Points on a hilly landscape, in no order, each with its height.
From any point a ball rolls to the lowest of the 2 points nearest to it. It stops when none of these is lower. Distance is the straight distance between rows; heights are no part of it.
K147: [  5  -3  13  -4 -20  -7  13   1 -11 -10 -27   3  -7  30  15 -10   6  11
  26  16 -16 -11  -2  -9  15  11 -14  -2 -24  -4  -7  -1 -10   0  -5 -14
  10  16 -16 -26   0   2  -2  -3   7  29   7  -3   0  23  -5]  h=3.71
K101: [-30 -15  11   4  23   2  23 -17   9  28 -14   5  13   5  12   2  15  18
 -11 -15  21   5  12  12  13 -30   9 -17 -29 -18   6   9 -17  24   8  10
 -29 -10 -11  10  34   1  14   7  -6 -33 -15  -2   1  22  20]  h=5.35
K361: [ 27   3   8   5   9  20  -3  15  -3  -5  12  -9   3   2 -35   1   3 -16
 -18   9   0   9  -1  -7   2  -6 -13 -16   0   6  -1   0   2 -37  -9   3
 -10   7  10  14 -15  -5  -2  17   8  19   4 -21   5  -7 -14]  h=3.86
K337: [ -3  14 -27   0 -21  15 -16   4   9  -6  45   0   0 -32 -12  22 -15 -20
 -18 -10  12 -11 -17   4 -21  -5  16  21  30  13 -13 -11   5   4  -8  -2
   1 -30  15   5  -2   1 -22  -7   2  -6 -11   0  -4 -26   0]  h=2.32
K552: [-11  11  16 -10 -20 -12  29  -2 -12  -5 -19   9  -8  12  10 -27  -3  20
   7   4   2  -6  -4 -17  -1  18 -10  34   7 -38   8   6  -2  23   5   1
  16  38   1  10  14 -12  14   8  -5  15  10  -9 -16   7 -11]  h=3.99
K414: [ -2  -7  -8 -13 -20 -22   6   6  -9  -7 -10  10  -7  22  23  -6   4  14
  31  13 -16  -5   5  -6  16  16 -12  -5 -15   5  -8  -5  -1   7   0  -8
  14  10  -8 -35   2   9  -9 -16   0  19   3   7  -2  25  -1]  h=4.19
K362: [-10 -12   4   4  10  -3  -7 -11  -3  14 -19  -7   0  15  16   5   5   5
   7   1  -7  -4  13   7   2 -19  -2  -8 -19  -6  -3   0   3   7   1  -8
  -5  -9 -16  -2  12  10   7   5   5 -10 -12  -2  10  18  13]  h=6.34
K55: [ -8 -16  10  13  19  -3  14 -16  -8   5 -36  -1  -2  18  10   0  19   0
   6   9  -4  -2   0   5  19 -10  -3 -32 -44  -1  -2  12  -5 -10 -12  -8
  -9  -3 -22 -16  -2   2   5   8   9   6  -2   4   2  21  -1]  h=6.02
K687: [ 27   4  -9  -4   4  17  -6  23   3  -7  21 -12  -4  -5 -25  10   0 -18
 -10   3   8  14  -4  -1  -3   1 -14 -16  22  23  -2   1   5 -35  -5   7
  -7  -5  18   9 -22  -1 -10   1   4  16   2  -7   5 -20 -13]  h=3.50
K765: [-27   0  10 -17   5 -13  27  -2  -2  17  -8  11   8  23  25 -18   1  18
   5 -20  21   0  15  -1  11 -22  -1   0   0 -34   8   4  -6  41  20   2
 -21  17   0   5  35   1  18   3   0 -12 -17  -9 -12  25  13]  h=6.39
K127: [ 10   6 -17   9 -13   5 -16   1   1  -5  29  -2  -1 -12  -1  11 -12 -14
  -1   0  -5  -3   2  -5 -13  -3   6  20  27  12  -2 -12  13   0  -2  -7
   8  -6   8  -1 -21 -10  -8   0  12  -6   2  15   9  -8  -3]  h=2.47
K334: [  5  17 -19  -3  10  10 -13   8  24  -8  53   1  15 -33 -11   2  -8 -13
 -30 -22  16  -6 -13  17 -21 -15   6   7  39  14  -1  -5  -1  -2  -3   6
 -18 -20  15  21  -8  -5  -6   0   8 -14 -14   2  -5 -17  -2]  h=5.58
K350: [  9  -3  19   6  -7   4  11   1  -9  -7 -25  -3  -8  21  -3 -11   3  -1
  15  12 -13  -1  -2  -7   9   2  -9 -11 -23  -6  -5   1  -9 -15  -7  -6
   3  18 -14 -14  -6   2   2   4  12  28  10  -8   7  13 -10]  h=3.16
K940: [-12 -13  -5  -2  13   1 -11  -5   7  18  -8  -6   3   3  22   9   8   7
   5 -13  -4  -5  10  21   1 -15   7 -13 -10  10  -4   5   1   9   9   0
  -6 -26 -15   0  14  18  -4 -10   0 -20 -14   4  13  12  17]  h=6.49
K705: [ -5   4  22   4 -29 -12  14  -9 -11 -14 -16  14  -1   4   5 -22   4  16
  10   8  -1  -5  -7 -19 -11  15  -9  43  -6 -29  12   1  -1  14   1  12
  14  26   0   2  16  -6   8   2  -8  -2  13  -4 -12   7  -9]  h=4.70
K149: [  7 -10  -4  -9  20   9 -11  16  -6  21  -3 -25  -7  24  17  16  11 -12
   0 -11 -26  -5  14   6   4  -9  -2 -41   6  22 -11   8   7  -1  -2 -14
  -1 -14 -20  -7 -12  24   1   2  27  14 -24  -8  12   4  10]  h=2.58
K649: [ -3 -23  -4  -5  17   0 -23  -4   5  23  -3  -8  11  13  35  23  16  -9
  -3 -13 -39 -13  18  18  -5  -8   1 -22  -3  19  -7  -4  11  17   4 -25
   9 -31 -18  -4   0  23   0  -7  19  -2 -23   8  15  13  22]  h=1.24
K826: [ -2   6 -13  -2  12  -1   0   9  14  -4  -1  -3  -3 -10 -16   6  -5  -2
   4  -5  22  13  -4   8   1   1   9 -31   8  16  -5  11 -10 -17   5  21
 -15 -17  11  -6  -1   7 -13 -26 -14   2   4  -3   2 -17  -1]  h=1.85
K345: [ -9 -23  16  10  -2  -9 -11 -29   4  22 -21   6  17  11  20   1   6   9
  -9  -8  -9 -14  21  13  -8 -22  -7  30 -20 -14   7   0  12  28  -5 -21
  11  -8 -15   7  24   5  20   8   8 -39 -21   9   0  21  21]  h=3.56
K886: [ 22  -8  22   7   2   4 -13 -13  -2   7   2 -21   3  23   0   7  -3 -17
  -4   5 -34 -25  25 -10  -1   2 -17  32  -8  -3  -8 -14  16   1 -17 -30
  14  14  -5   4 -26 -13  22  32  33   1  -4   9   1   8   5]  h=4.61
K411: [  2  -4  -4   3 -34 -26   6  -7 -13  -6  -7  11  -8  23  29  -1   8   6
  30  14 -20 -11   8 -21   9  27 -22  26  -1  -2  -4 -12   7  23  -6 -10
  35  26   0 -37  -2   0  -3 -11   1  13  15  13   1  20  -4]  h=4.92
K482: [ 12 -24   4   4  17  16 -32 -13  16   0  23  -5  20 -18   0  25  17 -17
 -30  -3 -25 -19  -4  30  -6  -1   1   5  -9  33   0  -6  13 -18  -4 -11
   1 -56  -5  11  -4  19  -5   0   5 -28 -17  17   6   3  10]  h=4.16
K495: [ 15  -7   6  -5  22  18 -12   9   0  15  19 -25   5   9   3  19   6 -18
 -24 -15 -23  -3   8  14 -10 -12  -5 -15  14  19  -4   3   9 -11   2 -13
  -3 -17 -15  11 -12  16  13  17  30   3 -20  -6   6   0   4]  h=2.53
K872: [ 18  14   3  -3 -22  -6  14  15 -14 -13 -13  -2 -18  15  -1  -8 -12   5
  18  11 -19   0  -9 -17   5  35  -9  14  10  -7   2  -7  -3   4   3 -14
  33  35   6  -5 -17 -12  -3   2  -3  35  22   3   7  -8 -16]  h=0.95
K714: [  1   6  -3 -12  12  -5  10  22  -6  10  -9 -10 -12  22   4  -8 -12   6
  12  -7  -3  11   5   6   9  -4  -4 -28   8  -7  -9   9  -6   1   8  -1
 -10  11  -2  -6  -4   5  -1  -5   5  21 -11 -18   3   6  -1]  h=2.27
K16: [ -4   3 -15   2  10   1 -11   3  17   3   4  -9  -1  -8  -9  17   4 -10
   6 -11  17   4  -1  13   6  -4  10 -39   0  28  -6  12 -10 -20  -1  21
 -15 -34  -2  -9  -2  11 -18 -32 -10 -10  -3   6   3 -13   5]  h=1.20
K525: [-24  -6 -14 -20  14 -17  13  17   6  14  -8  -3  -5  11  15   0   3  19
   9 -21  19  -2   4  18  19  -7  12 -42 -18   9  -7   7 -20  12  15  23
 -23 -26  -6 -20  21  14  -9 -25  -7 -15 -14   7  -9  14  22]  h=6.79
K7: [  5   4  -4  20 -25  -3 -21 -14   1 -26  16  16   9 -33 -14  -2   5  -7
  -7  12   8  -2  -9 -11 -16   9  -1  45  -9   6  16 -18   4 -13 -18   4
   3  -7  21  -3   0  -6 -10   3 -16 -20  23  16  -2 -13  -9]  h=1.99
K130: [-17  13 -16 -18 -11  -9  19  12  -6  -9 -13  15 -16 -13   8  -7  -9  18
  19  11   9   9 -12  -6   7  22  12  -5   6   4 -10   4  -9  10   5  -1
   3  13  -2 -24  -2   3  -6 -24 -13  14  10  10 -16 -16  -2]  h=2.74
K319: [  5  -8   1   3  25  11  -4   9  -8  16 -13 -17  -8  19   3   8  10 -11
  -1  -3 -13   4  12   5  10 -13   3 -45 -10  11  -9  11   4 -10  -9  -8
 -12  -9 -19 -10 -10  14   3   9  23  14 -21 -14  10   2   5]  h=2.97
K93: [ -1  10  -3  -4 -18   2  12  -2  -1 -25  -9  11  -4 -29 -15  -3  -1   5
   4  18  15  13 -19 -10 -10  28   8  12   3   2   6   0  -6 -10   0   2
   8  15   9  -6  -3  -5  -7 -13 -24  11  28   3  -7 -28 -12]  h=3.82
K581: [ -4  -3  11  11 -31 -19   3 -14 -11  -6  -7  14   0   4  10 -13   5  12
  14   2  -5  -4  -6 -19 -10  13  -7  50   0 -18  16  -4  11  18  -1   4
  22  20   1 -11  14  -2   4  -3  -6 -17  17  11  -5   6  -6]  h=5.19
K234: [-13  18 -22  -5 -19   0  15   8 -15  -7   3   3 -27 -10   7   0 -21   7
   9   8  -2  10 -13 -15   3  25  11  15  27 -11  -3  -2  -2  18   0 -13
  31  33   6  -7 -15 -10   2  -4  -8  21  14   8  -2 -25 -13]  h=3.17
K735: [ -3  13  -4 -11  12  -1  18  15   8  -5  -7   5  -2 -11 -19  -3 -11  12
   4   4  23  16 -11   3   1   9   9 -26   7   3   0  12  -7 -10  11  19
 -13   9  16   0   0   0  -2 -18 -23  11   9 -12  -9 -18  -1]  h=2.63
K767: [-14 -11   9   4  24  -7   7 -14  -8  10 -32  -5   0  25  21  -7  12  -1
   6   0  -7  -2  11   5  17 -16  -8 -23 -21 -10   2   6   3   4  -5 -20
  -4   8 -20  -7   3  -3  12   8  19   4  -9   2   6  28   3]  h=6.17
K804: [-18   4 -19   1   5   3 -13  -4  22   4   6  -1  -1 -15  -1  24   3  -5
  11 -19  20  -7   1  16   6  -8  18 -38   0  26 -19   6 -18  -5  -3  20
 -12 -47 -11 -14   5  11 -23 -43  -7 -19  -8  13  -3 -12  13]  h=0.35
K444: [-28  -6  18  -6   1 -13  27 -15  -4   6 -22  19   9  20  17 -19   8  20
   3  -4  16  -1   6  -7  15 -20  -6   4 -14 -33   9   7 -15  25   8   8
 -21  23 -11   3  27  -5  21   6   2  -7  -4  -3 -15  30   3]  h=6.11
K754: [-10  12 -15   0   0  11 -15  -5  29   4  23   2   0 -26  -7  30  -2 -19
  -1 -22  29 -12  -8  15  -4 -12  19 -26  20  23 -14   1 -17  -3   0  19
 -16 -49  -3  -3   6  11 -24 -34  -2 -19 -12   0  -1 -28   7]  h=0.97
K546: [ -1  -9  -4  -6 -37 -20   9  -2  -8 -15 -15  24  -3  16  30  -3  16  16
  34  21 -16  -5  -2 -16  13  31 -16   8 -15   8  -2  -9  -6  19  -9  -1
  22  10 -10 -45   5   4  -8 -17  -5  13  14  13  -6  25   0]  h=4.54
K876: [ 11 -17  15  19  14  10   8 -10  -9  -1 -31  -5  -2  14  -8   3  21 -15
   3  17 -11  -1  -2  -4  19  -2   0 -37 -43  11  -2   8  -1 -24 -19  -8
  -6  -3 -21 -16 -16   5   3  10  13  17   7   2   4   6 -10]  h=5.85
K744: [ 16  12   1   0 -14   2   9  11 -11 -17  -2   0 -12  -7 -12  -8 -11   3
   6  13  -6   4 -16 -13  -7  33  -5  19   9  -9  11  -7  -4  -8   3  -7
  28  33  13   8 -19 -16  -1   7  -9  25  26  -1   4 -17 -16]  h=2.09
K129: [  7   8  11  -7  15   5  24  14  -5   4 -22   0  -8  16  -9 -14  -8   7
   8   3   1  14  -6   0  13   0  -2 -32  -8 -14  -6   7 -14 -12   2   1
 -11  25  -3  -3  -4  -5   5   0   3  33   0 -23  -3   4 -11]  h=1.51
K335: [ -2  11 -22   8 -15   8 -10   3   1 -12  30   4  -3 -32 -15   5 -17 -10
 -10   1   9   5 -10 -10 -15   0  10  26  28   2   2 -14  10   1  -7  -2
   4  -5  21   6 -13 -16  -7   3  -2  -6   4   3  -2 -23  -6]  h=1.73
K862: [ -4  13 -17  -3  16   3  -3  11  15   3  39   1   4 -31 -10  -4 -13  -5
 -21 -22  19   8  -6   7 -15 -12  17  -2  43  -1   0   1   2  10   8  13
 -10  -3  22  27  -5 -11  -1  -2  -2  -7 -12  -5  -3 -21   4]  h=5.73
K155: [  7  10  -2  -5   1   1   8  10   3 -13  -3   3  -1 -17 -20  -3  -8   3
   2  11  15  14 -11  -3  -3  11  -2  -8   7   2   4   5  -4 -18   2  13
  -2  11  14   3  -4  -3  -8 -12 -23  14  18 -10  -2 -22 -10]  h=3.23
K167: [  7 -22   7   9  14  12 -29 -24  15   7   9  -4  14 -19  -4  16  16 -11
 -29   0  -9 -10   1  28  -2  -8   4   7 -20  20   7  -1   9 -15  -5  -3
  -7 -54  -5  17  11   9  -5   7  -7 -36 -12   7   5   5  14]  h=4.43
K62: [  4  -3  19  11  -4   4   0 -15  -5  -9 -11   3   4  -1 -15 -10   5  -1
   3  12   5   2   0  -6  -7  -6  -4   6 -23  -9   5  -3  -6 -17  -5  10
  -4   6  -3   6   6  -6   5  10  -7   2  14 -10   4   9  -6]  h=5.05
K910: [-31 -10 -12 -25   3 -18  13  11  -4  13  -9   6   2  16  29  -7   1  25
  14 -18  17  -3  12  13  24 -11   4 -26 -15  -2   1   8 -15  25  22   8
 -19  -9  -6 -18  27  14  -2 -10  -2 -10 -15   4 -11  29  19]  h=6.78
K369: [-28 -19  14  -6  -3 -11  27 -14  -6   9 -27  14   6  17  24  -9  10  21
   6  -3  18  -3   0  -1  24 -19  -5  -7 -33 -15   7  16 -23  17   5   9
 -24   3 -14  -8  32  -2  11   5  -4 -13  -4   3 -12  31   7]  h=5.80
K349: [  3  -6   7  10 -26 -20  -5 -15  -9   0  -7   6  -3  24  20  -2   2   7
  19   6 -16 -13   9 -18  -5   9 -15  39  -5  -7   3  -9  10  15  -1  -6
  27  19  -4 -18   3  -1   2  -1   0  -6   9   9   6  12  -2]  h=5.29
K111: [  0   2   4   1  25  11  -1   0   6  11   3 -10   6   5 -14  -3   3  -5
  -9  -7   9  13   7  10  -1 -18   5 -26  -2  -1  -2   6  -4  -8   3  14
 -20  -6  -2   9   6   4   2   4  -1  -4 -10 -23   8   3   7]  h=4.50
K844: [-12  18 -13 -17 -10 -12  23  12 -11  -1  -8   3 -27   7  17 -16 -17  19
  11   5   0   5 -10 -11  12  24   2  18  25 -20   2   4   1  24  12  -9
  24  39   4   1  -1  -8  11  -1  -8  19  12   4  -8  -9 -12]  h=2.59
K593: [ -3 -26   2   0   8  -3 -24 -15   9  23  -3  -3  16   9  37  13  14  -2
  -9 -12 -30 -14  20  23 -11 -10  -2   7  -6   7  -1  -3  12  26   8 -22
  19 -29 -17   2  16  21   7  -9  13 -21 -29  16  13  14  27]  h=2.17
K791: [ 14   2  11   6  14  12  -3  -1   0   1   3  -6   4  -1 -26  -2   2 -12
 -12   7   8  12   1   1   0 -10  -4 -21  -7   0  -1   4  -4 -27  -3  11
 -14   0   7   8  -4  -1  -2   9  -2   9   2 -21   6  -3  -5]  h=4.20
K742: [  1   2  26   8 -16  -4  12 -11  -6 -17 -17   9   4   0  -9 -20   3  10
   8  10   0   0  -7 -13 -10   6  -5  25 -14 -23  10  -1 -11  -4  -1  10
   5  26  -3   8   8  -9   7   7  -6  11  15 -10  -4   9 -10]  h=5.28
K159: [ 15   8 -19  -1 -10   2  -5  20  -4  -4  22 -11 -11  11   3   7 -23 -13
   5  -3 -18   5   0 -12  -4   9  -1  14  36  -6  -1  -7  11  10   4  -7
  26  21  10   4 -35 -24  -1  12  15  12   3  16   4 -15 -10]  h=3.83
K784: [-28  -6  -5 -23   0 -19  15   6  -6  16  -9   6   2  20  33 -13  -3  21
  13 -23  18   0  18   7  19 -15   0  -8   2 -18   6   8  -5  36  27   1
 -16   4  -1  -9  32  12   6   0   4 -10 -20  -1 -15  28  17]  h=6.60
K35: [-25 -23  16  12 -10 -13   1 -27   1  17 -24  11  12  16  20   0   9  16
   2 -11   0 -14  13   3   3 -24 -15  31 -23 -15  11   5   8  28   0 -10
   6   1 -23   1  33   8  18   7  -3 -35 -15  12  -6  31  15]  h=4.07
K921: [-10  10 -19  -3  -5 -13   3  15  -4   6   8  -5 -14   4  19  -6 -17   5
  11  -8  -4  10   3  -5  -2   0   7   6  35 -10  -6   0   7  22  12  -6
  13  13   8  -3  -9  -8  -5  -9   4   7  -2   9   3  -6  -2]  h=5.92
K882: [-12   6 -15 -27   7 -13  24  28  -6   0 -18   7 -15  10   6 -13 -12  24
  16  -1   9   8  -2   9  19  14   5 -33  -1   3 -10   3 -13   3  18   5
 -12   9  -1 -17   6   4  -8 -21  -7  25  -3  -4 -17   5   2]  h=1.16
K275: [  6   0  14   7 -14  -1   2 -10   1 -18  -9   9   7 -15 -15  -4   6   4
   5  14  11   8 -10  -5 -10   7  -3  10 -20  -2   7   1 -10 -20   0  16
  -2   0   5   1  11  -2 -10  -2 -23  -2  26  -5  -1  -4  -8]  h=4.55
K724: [ 20 -22   7   6  12  19 -31  -7   4  -3  18 -11  12  -5 -11  31  18 -23
 -23   6 -23 -14  -1  11   2   2  -4   2 -11  39  -4 -10  18 -25  -7 -10
  -2 -46  -3   6 -14  19  -7   7   7 -15  -8   9   7   4   7]  h=3.92
K463: [ 20 -19   5   6  18  22 -20   2  -3   4   5 -16   6   0 -14  33  23 -30
 -25   6 -14  -6   3   7   7   0  -2 -25 -15  39  -6   5  11 -31 -13  -2
  -5 -41 -10  -1 -14  24  -9   8  13  -2 -14  -5   3  -7  -1]  h=3.62
K426: [ -9   0  14   3  -1  -9  -1 -10   1   5  -4   9   7  -3  -3 -11  -1  11
   3  -1   9   4   3   0  -8 -14   2  21  -6 -19   6   1   2   8   8  18
  -6   7   3  10  19   0   8   7 -11 -17   2  -8   1  10   1]  h=5.17
K375: [  3   3  16   3  17   5  27  -5  -3  -1 -31   5  -5  19  -3 -23   8  -1
   4   6  -2   6  -5  -4  19  -2  -6 -30 -21 -16   0   8 -14 -13  -8  -2
  -9  29 -11  -6  -5  -9  11   5  16  31   8  -8   1  17 -16]  h=2.39
K915: [-13   3   4  -5  31   8  11   2  12  19   1  -8   8   8  -2  -2   7   3
 -12 -20  16  13  11  16   1 -21  17 -40   0  -6  -2   8 -13   9  13  22
 -28 -12  -1  10  16  11   0  -4  -5 -14 -18 -22   6   6  21]  h=4.79
K445: [ 12  -4  16   9  15  14 -17 -16  -1   5   7  -6  14  -3 -11  -1   4 -12
 -18   5 -12  -4   9   2  -6 -16  -3   6 -14  -1   2  -5   8 -17 -13 -11
  -7  -7  -3  19  -9  -7  20  25  15 -12 -10  -9   3   9   4]  h=3.67
K168: [ 20  -8  20  20  11  20   5  -8  -4  -4 -20  -1   0   6 -23  -4  18 -17
  -5  13   1   3  -5  -8  12  -2  -4 -31 -33   5  -1   6  -3 -38 -18   3
  -5   6 -13  -5 -14   1   2  14  10  17  15  -9   4   0 -16]  h=5.67
K890: [-17 -10  -9  -4   9  -7  -2   3   7  12 -11  -4  -2   8  14   8   5  14
  15 -10   6   0   5  18  12  -9   8 -28 -22  12  -8  10 -10   2   7  16
 -16 -22 -10 -17  15  15 -12 -18 -12 -14  -7   7   4  13  15]  h=6.64
K824: [  9 -15   1  -3  26  14 -18   5  -1  22   7 -19   9  12  19  24  12 -15
 -18 -17 -35 -10  11  15  -9  -8  -1 -22   4  21  -6   1   9   3   2 -19
   5 -26 -21   2  -6  25   6   3  30   3 -23   1  11   4  13]  h=2.01
K505: [  7  -8   6   9   8  10 -31 -21  18  -2  14  -1  17 -25 -15   5  12  -7
 -27   6   4 -10  -2  15  -6 -10  -3  18 -23  16   7  -5   5 -24 -14   5
 -19 -41   7  19  13   3  -4  14 -20 -38  -2   3   4   6   7]  h=4.80
K905: [ -4   5 -19 -14   5  -9   9  25  -2   1  -7  -3 -13  10   1  -3 -11   9
  19  -6   3  10  -2   7  12   4   3 -35   7  12 -13   6  -5  -7   8   4
  -6   0   0 -20  -7   9 -12 -28  -1  20  -5  -1  -5  -4   0]  h=1.96
K682: [  3   6   9   0 -16  -3  -2  -8  10 -30  -7  14  13 -32 -28  -4  15   0
  -7  16  25  11 -18  -7 -12  19  -2  12 -20   1  11   3 -13 -19  -6  17
  -7  -1  12   4  17  -2 -13  -8 -37   0  35   5 -10 -23 -11]  h=3.84
K547: [  5   6  -3   1  -3  -8   0  11  -7   1   8  -4  -8   4   0  -9 -18   2
   7   1  -4   5   2  -9  -9   8  -2  15  20 -15   5  -1   9   5  11   1
  13  18  12   7  -9 -13   2   6  -2   3   7   2   8  -5  -9]  h=5.74
K755: [ 20  -2   9   0  14  15 -21  -3   1   8  22 -16  11   3  -6   9  -2 -17
 -25  -5 -23  -5  10  10 -10  -7  -5   8   5  10  -1  -3  15 -12  -6 -15
  -1 -12  -4  19 -12   2  18  29  26  -7 -15  -2   3   8   8]  h=3.10
K195: [ -5   7 -13  17 -25   4 -16  -8  -3 -14  23  13   2 -29 -13   6  -7  -7
  -3   7   6   0  -8 -12 -16   3  12  42  14   1   5 -17  10   2 -10  -3
   7  -6  19  -7  -2 -10  -8  -3  -5 -16  11  13  -1 -19  -7]  h=0.83
K240: [  6  17  -9 -15 -11 -12  20  19 -12  -5 -14  -1 -24  21  11 -12 -21  13
  15   7 -12   1  -7  -9  12  28  -7   4  17 -16   1   3  -1  15  10 -15
  28  37   3   1 -11 -11   0   3  -2  37  12   0  -1  -6 -18]  h=1.91
K386: [ -5  12 -18 -28  -3 -10  27  26  -6 -12 -20   9 -17  -4  -2 -12 -13  24
  15   8  11  12 -12   1  14  25   6 -25   1  11 -10   7 -13   0  10   3
   0  15  -5 -20  -1   1  -5 -28 -12  27   9   3 -21  -8   0]  h=2.04
K814: [  8   4  -6   6   3   7 -25 -12  23  -8  24   7  14 -31 -17  -5   3  -6
 -21   1  12  -3  -4   7  -9 -10   0  19  -3  12  12 -10   5 -14 -11  14
 -21 -24  17  20  10  -1  -8   6 -16 -33   3   6   2  -5   2]  h=5.18
K24: [-15  -9  20  15  -4  -8   0 -22   1  10 -14   9  11   3   5  -6   5  16
   0  -1   5  -5   9   0  -4 -22  -3  28 -22 -17   9   2   3  14   1  10
  -2   2 -13   7  26   0  15  10  -6 -30  -2   0  -1  19   8]  h=4.68
K985: [  9 -16   5   7  25  20 -12  -3  -5  13 -11 -16   2   6  -6  22  18 -20
 -14   1 -13   0   7   9   7  -9   4 -35 -15  23  -5   9   6 -20  -9  -4
 -10 -31 -18  -2  -9  18  -3  10  13   1 -17 -10   8  -1   8]  h=3.34
K651: [ 26   4   2   2 -11  -4  -3  13  -7   0   9 -16 -13  27  -1   3 -19  -7
  11   3 -25  -6   6 -16   1  11 -12  16  16  -7   0 -10   9   2   3  -9
  25  26   6   4 -26 -17   2  19  15  18   9   4  13  -4 -12]  h=4.17
K606: [ -8  13 -11  -7 -26  -1  14   1 -10 -17 -10  16 -14 -23   0   0  -5  10
  14  19   8  11 -15 -12  -4  29  17   7   8   5  -7   0  -7   3  -4  -5
  12  13   0 -23  -7   1  -9 -19 -16  14  18   7 -10 -25  -8]  h=3.30
K45: [ 21  16   2  -1   0  -1  -9  11   0 -12  31  -2   8 -13 -23 -13 -14   0
 -12   3   2   4  -9  -8  -9   6  -7  17  18 -15   9  -9  10 -12  -9   5
   1  20  28  32 -15 -24   3  25  -8   3   3 -11  -1  -6  -9]  h=3.18
K673: [ -1  16 -26  -1 -17   7   6  16  -9  -9  15  -5 -23  -8  -4  10 -25  -4
   7   4  -3  10 -13 -17  -1  14  11  12  38  -7  -2  -6   3   9  -1 -13
  30  24   9   2 -28 -20  -1   3  -1  19   7   8   0 -29 -12]  h=3.51
K973: [-24  12 -13  -1  -1  -7  10   9   1   7   9   7  -9 -16   7  -6 -14   7
   4 -10  16   8  -3  -4  -4  -4  18  11  31 -15  -4   1   8  26  15   7
   1   6  13   5   3  -4   1 -12  -7  -7   1   2  -3 -17  -1]  h=6.05
K389: [-20  -2   9   1  36   9  17 -14  13  23   0  -2  15   5  -1  -3  16   9
 -21 -16  17  12  10  10   5 -30  19 -31 -14 -16   5   7 -17  18   9  15
 -30  -4  -8  15  26   4  11   4   0 -24 -21 -13   8  12  25]  h=5.06
K376: [ 30   0   9   2 -11   2 -15   2  -3   1  16 -26  -1  31   0   6 -13 -15
   4   4 -32 -17  19 -13  -2  10 -17  35   6  -3  -6 -15  19   7  -8 -16
  24  22   1   4 -29 -17  11  32  21   7   1  11   6   5  -3]  h=4.58
K630: [ 13 -10  21  14   9   7 -15 -16  -8   4  -5 -10   8  14  -4   3   4 -14
  -9   7 -22 -15  15  -6  -4  -8  -9  18 -16  -4  -1 -13  14 -11 -17 -22
   5   1  -7  10 -19  -9  23  28  27  -3  -2   2   3  10   1]  h=4.18
K215: [  5   5  10  14 -27  -5 -12  -9   0 -34   3  16  10 -33 -23  -5  15  -4
  -7  17  16   4 -19  -8 -18  20  -4  36 -14   2  18 -12  -6 -15 -13   9
   2   1  17   2   7  -3 -13   3 -29 -10  33  10  -7 -18 -11]  h=2.94
K729: [ -9  10 -18   5  -6  10 -12  -1  20  -1  29   3   2 -28 -11  18  -6 -20
  -7 -12  22  -7  -8   9 -13 -13  15  -4  28  16 -11  -3  -5  -1  -1   8
  -9 -36   7   2   1   7 -21 -21  -1 -13 -10   0  -1 -28   2]  h=1.69
K615: [  4 -20   8   9  -2  -7 -21 -22   5  19  -9   0  16  15  22   8   5   2
  -8  -4 -24 -18  22  12 -12 -13  -7  29 -11  -1   0  -5  16  21  -2 -24
  19 -12 -14   2  10   7  15   6  12 -25 -20  13   6  16  20]  h=2.98
K860: [ 18  -7  24  19  -2  16  -3 -15  -4 -18 -11  -2   6  -4 -26  -7  12 -12
  -2  16   2  -1  -5  -8   0  -2  -6  -3 -32   0   1  -3 -11 -33 -14   3
  -1   7  -4   2  -5  -5   2  13  -2  17  21 -10   3   3 -15]  h=5.40
K786: [  8   7 -13   2   8   9 -24  -3  20  -7  40   3  17 -32 -13  -3  -2 -12
 -28 -12  11  -5  -7  13 -14 -11   4  14  21  14   3  -4   4 -11  -8   8
 -21 -24  17  22   0  -1  -5   3  -3 -28  -6   5   2  -7   2]  h=5.43
K751: [ 10   5 -20   6 -10  11  -8  11  -2  -7  23  -3  -4 -11  -8  16  -9 -15
   7   2  -4   4  -3  -4  -8   0   5  -3  30  20  -8  -4   6 -12  -1  -5
   5  -9  10  -6 -26  -5 -16 -11  10   8   2   6   6 -17  -5]  h=2.90
K685: [ 14  16   7   3 -12  -5   0   5  -8 -18  11   2   0 -14 -22 -16 -13   4
  -4   9   1   3 -10 -17 -14  20  -7  26   7 -21  15  -7   1 -11  -4   2
  15  29  21  24  -9 -20   5  17 -14  11  15 -10  -3 -12 -13]  h=3.15
K394: [ -2   7   6  -1   1 -10   7   2  -6   3  -2   3  -1   0  -2 -13 -12  11
   5   2   4   4   2  -4 -10  -1   3  14   8 -22   3   0   5   5  13  11
   0  20   6  11   8  -7   4   4  -8  -2   4  -9   4   2  -5]  h=5.51
K292: [ 12  12 -18   2   0  12  -6  16   4 -11  25  -4  -3 -17 -21  11 -10 -16
  -5  -1  14   9  -7  -2  -6   1   0  -8  33  18  -1   1   3 -21  -3   1
  -6  -8  16   6 -21  -8 -16 -10   0  11   2  -1   3 -29 -11]  h=3.22
K677: [-12  13 -12  -1  12  -1   6  10  10   2  19   4   0 -24 -11  -6 -11   1
  -5 -12  21  12  -3   2  -9  -6  17  -3  31  -3   1   2   4   9  16  17
 -10   2  20  14   0  -7  -3 -11 -12  -9   0  -6   0 -21   1]  h=5.88
K343: [  6  16 -13  -1   2   0  -4  11   1  -9  29   1  -1 -27 -18  -7 -16  -4
 -12   1  12   9 -10  -7 -13   3   3  14  31  -6   8  -4  10  -2  -2   4
  -1  12  27  23 -13 -22  -1   9  -9   0   2  -3  -5 -22  -9]  h=2.46
K138: [-12  15  -4 -22 -22 -16  32   7 -14  -4 -17  13 -19  11  23 -24  -6  20
  12   5   6  -3 -11 -14  12  29  -7  28  14 -28   9  11   2  31  12  -4
  18  38   3   0  11  -5  10  -2  -8  16  14  -1 -18   6  -9]  h=3.28

Two balls start at each pair of points below. Name the first point that both come to, or write -.
K349, K362 -> -
K940, K915 -> K195
K334, K547 -> K649
K394, K973 -> K649
K784, K525 -> K195

For each start below, name the point where the ball stops.
K651 -> K872
K910 -> K195
K677 -> K649
K921 -> K649
K890 -> K195
K724 -> K649
K886 -> K649
K791 -> K195
K860 -> K195
